Points on a hilly landscape, in no order, each with its height.
A ball rolls from a point to the lowest of its 2 nearest points, and stops where none of them is lower. Distance is the straight distance between rows; heights are no part of it.
K_665: [  4  47 -43  66  11 -23  -3  42   6  29  15  -8  -3  -1   0  28 -14  36
 -35 -54  26]  height 467
K_97: [ -1  29 -42   3 -23  46  29  -6  21  -8   2 -27   9  -3 -10 -17  15  34
  10 -38  21]  height 127
K_964: [-25 -18  15  -8  28 -10   4  36  -3 -39  -5  31 -28  12  20  -5  12  39
  34 -18  54]  height 437
K_749: [  5 -20  -6 -17  27   5   0 -27  -9   4  32  -2 -31   2  -2  13   5  28
  32   8  26]  height 808
K_359: [-18  40 -47  14 -45  52  46   5  38  -2  -1 -27  36 -14 -13 -15  -5  21
 -30 -51   2]  height 230
K_436: [-44 -46  26   9  30   1  -5  18  -4 -17   8  24 -15  -4   8  -9  21  23
  38 -34  17]  height 406
K_431: [ 18  28 -10 -48 -20  -7  -3 -17  14 -12 -39 -18  19   8  -1 -17 -10 -45
 -19  33 -24]  height 559
K_487: [-34 -38   2  19  43 -11  -9  13 -26 -21  32  10  -4 -11  -4  16   6  21
  17 -50 -21]  height 385
K_996: [-17 -14  39 -15  -5 -16  27  17  37  27 -33  13 -11 -16   3 -24 -46   6
 -46 -21 -24]  height 796
K_82: [-14  -8   1 -11   2 -31  -1 -32   6  23 -11 -25  33 -14 -15  22 -14 -47
 -44  21 -37]  height 676
K_423: [ 28 -51  53 -21 -39  21  -6  14 -49  -3 -17  48  -3  41  14 -30  35  -5
  63  96  36]  height 280
K_579: [  6 -15  52 -23   5 -43 -19   6  -9 -21 -32  28   6   4  24  12   4 -37
 -10  46  -3]  height 402
K_703: [  1  30 -13   4  15 -25 -34 -14   7  10 -20 -14   2   5   8  43  21 -29
 -23  21  24]  height 253
K_508: [ 24  14   2 -58   6  -6  23 -35   3  -7   3 -16 -14  -5 -17 -16 -33  -9
  -7  22 -31]  height 674
K_687: [  2  46 -14  14 -44  45  31  60  37 -33 -36  25   4   2  12 -46   8  34
   7 -39  24]  height 394
K_795: [-12 -47 -10  42  38 -19 -18  -6 -51 -30  60  12   8  -3  -4  33  -8   3
  15 -52 -55]  height 365
K_689: [ -3  -3 -12  -9  25   8 -10  -2  -3   3   7  -3  -8  10  11  21  31  13
  16  10  50]  height 829
K_872: [-30  28 -12  32  -5 -41  -6  34   9  45 -56  18  16 -20   8  20 -47   6
 -73 -32  -3]  height 557
K_855: [-20   1  -1  73  46 -54 -19  53 -30 -15  26  24   5  -4   0  27 -28  30
 -20 -60 -28]  height 309
K_325: [  5 -25  28 -30 -21  31   3 -26  17  16  -6  -2 -18   1  -2 -38   6   7
  28  50   6]  height 110
K_291: [ 33 -24  33 -52 -13  13 -22   6 -39  -8 -10  40 -18  35   7 -28  10 -11
  65  96  20]  height 417
K_791: [  1  -5   3 -15  25 -22  -1 -27 -15  -7  30  -8 -12  -5  -6   9  -4  -4
  10   8 -17]  height 787
K_374: [ 16  60 -47   6 -15  16  15  24  11 -17  -5 -25   3   7   3 -10  -7  21
 -13 -34  25]  height 241
K_292: [  5   6 -11 -39  38   2  -2  29 -14 -20  -2  31 -48  20  18   1   8  45
  40 -11  63]  height 487
K_672: [ -7  18 -14  17  19 -17  27  22   7  21  15  -5 -21 -10 -18   2 -39  24
 -39 -54 -27]  height 567
K_4: [ -3  -8  -6 -11 -59  60   5 -26  33  -3 -27  -7  12  -6   6 -33  44 -14
  25  23  19]  height 534
K_132: [ 12  13 -25 -30 -29  23  19 -40  13  -4  -1 -30  15  -5 -16 -23  20 -20
  12  31  -7]  height 615
K_370: [  9   7  19 -10  14 -37 -41  -6  -5 -13 -25   9   3  16  15  34  22 -37
   3  54  24]  height 334
K_205: [-28  14 -10  29 -22  16  14  42  20 -37 -20   6  -1   7   8 -34  25  40
  12 -44  17]  height 429
K_757: [-45 -46  20  17 -12   3 -14 -12  -7 -27 -19  -6  22 -11  -3 -18  60 -22
  30  -5   1]  height 447
K_895: [-47   3 -20  57 -31  21  26  24  23 -18 -13 -19  18  -8  -9 -32  30  22
  -4 -56   2]  height 448
K_595: [ 38  16 -14 -42 -41  66 -19 -10  14  -1 -34  -7  11  13  14 -19  35 -29
  35  58  30]  height 321
K_87: [ 12   6 -13 -37  14 -15 -32 -23 -41 -45   6   1   2  25  -1   2  27 -27
  42  51  14]  height 364
K_678: [ 26  83 -58  39 -27  18  14  43  18   3  16 -24  35  -6  -1   7 -14  30
 -22 -46  29]  height 344
K_368: [-20 -38 -18  21  15  -4   0 -31 -41 -26  57 -30  10 -10 -16  12  17   2
  13 -42 -57]  height 386
K_98: [-35 -34  -6   7 -14  12  14 -23  -1 -27   7  -8   3  -6 -11 -22  35   1
  32  -7 -13]  height 432
K_711: [ 14  38  -3 -12  46 -32   5  19  19  18   0  21 -45   0  21  24 -33  36
 -18 -17  27]  height 636
K_495: [-17  48 -32  69   5 -31 -12  41  15  49 -23   6   9 -17   9  22 -26  18
 -58 -48  24]  height 516
K_658: [  1  41 -38  21  20 -11 -26   4   0   4 -13  -8 -10   9   6  38  15   5
 -21 -16  54]  height 150
K_766: [-38   7 -38  42 -22   9  22  -3  -2  -7   7 -35  22  -8 -22 -12  11   7
 -18 -51 -32]  height 433
K_53: [ 29  47 -26 -55  12 -17   1 -28  -8 -20  -9 -15  -2  10  -3   3 -15 -21
 -10  33 -17]  height 620
K_496: [-32 -46  27  -4  11 -10 -24  -9 -14 -13   9   1   0  11  -1   1  34 -13
  31  20  17]  height 466
K_263: [-27 -66  50  32   7   9 -19  -9  14  42  -1  -3  -4 -11   1  -4  14 -29
  -3  15 -17]  height 865
K_295: [ -6  57 -32  26 -64  33  38  42  45 -11 -31   1  46 -11  -7 -30 -23  15
 -32 -42   5]  height 304
K_753: [-16 -13  -7  10  30 -32  -7 -21 -19   8  17 -10  18  -8 -11  37 -22 -35
 -36  -8 -53]  height 686
K_414: [-12 -13 -32  10  -9   9  19 -34 -12 -13  28 -31   5 -11 -21  -6  21   3
  14 -29 -27]  height 410
K_432: [ -7  27 -58  33 -24  45  20  -5  26  31   4 -37  29 -23 -19  14   1   3
 -35 -47   9]  height 310
K_2: [ 22 -26  41 -14 -42  45  12 -11  32  31 -33  -1   0   2  16 -29  17 -26
   7  45  17]  height 300
K_638: [ 10  -4 -24  42  45 -37  -2  15 -33  23  44   4 -19   1  -5  55 -52  -5
 -44 -74 -64]  height 651
K_924: [ 36   2  46 -49  14 -31 -39  20 -25 -28 -44  43   2  28  26   6  14 -42
  13  65 -10]  height 479
K_367: [ 36  17  31 -51 -13   0 -10 -11  13   9 -29  -3   1  15   9 -19 -10 -34
 -13  73  -9]  height 453
K_99: [ 11  23   7 -19  27 -37  24  13 -12 -28  17  13  -7  -8 -12   6 -39  20
 -22 -25 -27]  height 758
K_389: [ 37  11 -14 -46 -24  31 -18 -23 -10 -11 -15 -14  -3  23  -9 -16  26 -36
  38  74   7]  height 146
K_228: [ -4  12 -14 -27 -28  37  18 -14  24 -12 -32 -10   5  -5   0 -26  11  -6
  11   7   9]  height 579
K_896: [-13 -32 -13  31  48 -26 -17  -5 -33  19  39  -4  -1 -15 -17  40 -44 -32
 -47 -41 -71]  height 672
K_602: [ 17  34 -16 -45   0 -20  36  -5   3 -19  -2 -13  -4   2 -13 -16 -42  10
 -35 -13 -30]  height 723
K_147: [  3  -7  -6 -16 -18   0   7 -51   0  17  19 -41  19 -10 -22   0   7 -34
 -10  30 -35]  height 648
K_810: [ -2  57 -62  83 -21  -2   8  50  19  24   8 -15  39 -18  -9   5  -8  18
 -33 -48  25]  height 411
K_84: [ 21 -28  27  -4  31  -8  -6 -42   3  49  41  -9 -26 -16  -7  29 -29  -2
   2  29 -22]  height 616
K_186: [ -3 -51  43   8  -2   2 -20 -12  -6  19   7   2  16   8   6  -7  32 -19
  29  63  20]  height 500
K_208: [-20 -29  -6  58  40 -17 -12  33 -43 -20  51  19 -12   2  -7  15 -31  13
  -7 -79 -55]  height 340
K_697: [ 22   2  -4 -22 -70  76   4  -7  39   2 -45  -4  39   5  19 -19  37 -43
  16  47  14]  height 458
K_621: [ 33 -46  57   5 -69  35   8  -6 -30  11  -9  17   3  37  11 -33  37 -12
  46  95  19]  height 85
K_538: [ -5  34 -19  29  26  -9  13  30  20  12   7 -17 -15  -3   1   5 -23  42
 -24 -51  22]  height 523
K_735: [-32 -56  27  28  14  21 -19   0  24  38  -1  -4 -16 -14   1  -4  19   5
  14 -26   4]  height 857
K_412: [ 23 -34  25 -35  22  -3   9 -48 -27  -1  63  19 -17 -15 -13  13 -31  19
  35   0 -43]  height 724
K_884: [ -3  -3  12 -10  37 -10   2  -1  19  17  17   1 -41  -7   2  24 -33  22
  -6 -26   9]  height 691
K_961: [-11 -37  30 -18  15 -17  -7 -25 -22 -32  40  17  19 -13 -16  -1  -3  -8
  22  20 -39]  height 772
K_248: [ 21  35 -16 -16  38  -9   4  27  -7 -13  21  16 -45  12  22  18  -6  52
  11 -29  48]  height 558
K_532: [ 14 -32  41  -6  13   3 -19 -25   0  37  22   0  -6   1   3  11  -2  -7
  12  51  12]  height 553
K_457: [ 21  14 -26 -38  -2   4 -19 -40 -16 -12   7 -41  14  21  -5  11  25 -34
  17  63  13]  height 283
K_10: [  1  52 -11  26 -77  22  42  61  41 -26 -60  23  35  -9  15 -55  -7  17
 -21 -40  10]  height 349
K_750: [ 13 -33  25 -13  47  -6  -1 -39 -16  31  53  20 -21 -22  -9  28 -55   7
   1 -13 -44]  height 675
K_577: [ 12  17  -7  20  48 -50  24  12  -8  14  29   9 -15  -5   1  39 -58  18
 -43 -50 -43]  height 612
K_919: [-11  42 -15 -27 -16 -23  -8   4   3 -30 -41  -8  18   4   4 -17   7 -23
 -24   5  -6]  height 602
K_520: [ 34 -11   5 -50   3   9 -16 -17 -49 -26  20  24 -11  24 -12 -10  16  -6
  62  76  24]  height 436
K_270: [ -2  -3  14 -19   7  21  16 -12  32  33   1 -16 -32 -12  -6  -7 -15  23
 -12 -19   7]  height 727
K_963: [-27  24  -8  51  42 -65 -34  31 -29 -13  -4  17  -5  -5   8  39 -14  10
 -29 -35   8]  height 274
K_304: [ -5  24  13 -12  -9   9  28  25  43  22 -23  -5 -15  -7   4 -18 -33  24
 -29 -34  10]  height 762
K_722: [ -9  51 -20  31  22 -58 -35  22  -9  -6 -29  11  -8   2  12  47   0  -4
 -39 -20  31]  height 234
K_123: [  2 -44  29 -34  11   4   3 -47 -34 -17  52  39  -7 -10 -24 -15  -1  19
  52  20 -27]  height 754
K_839: [ 33 -20  54 -43 -13   4   1 -12  -1   7  -6   9 -12  17   3 -32  -9 -13
  21  82 -11]  height 299
K_640: [-26 -32   5  16   6  15 -19  -2  20  13 -15  -3  -8  -6  17   5  34   7
  17 -11  48]  height 845
K_169: [ 39 -37  42  -6 -70  55   3  -6  10  23 -32   5  10  19  20 -30  38 -26
  29  77  27]  height 293
K_108: [-16 -62  54  29 -27 -17 -15  -3  12  38 -27  -3  17 -12   4   3  19 -54
 -25  24 -24]  height 873

For each start below, name the point where the ball stops.
K_896 => K_665
K_735 => K_658
K_108 => K_658
K_82 => K_389
K_884 => K_658
K_487 => K_658

Call two points neighbours if one is among the 2 nearest of the other. Go from one point of each pair to the other, from neighbour to neighbour, staying as low as possible. Name the highest point that can't be avoided.
K_665, K_431 => K_753
K_325, K_621 => K_2
K_389, K_325 => K_520
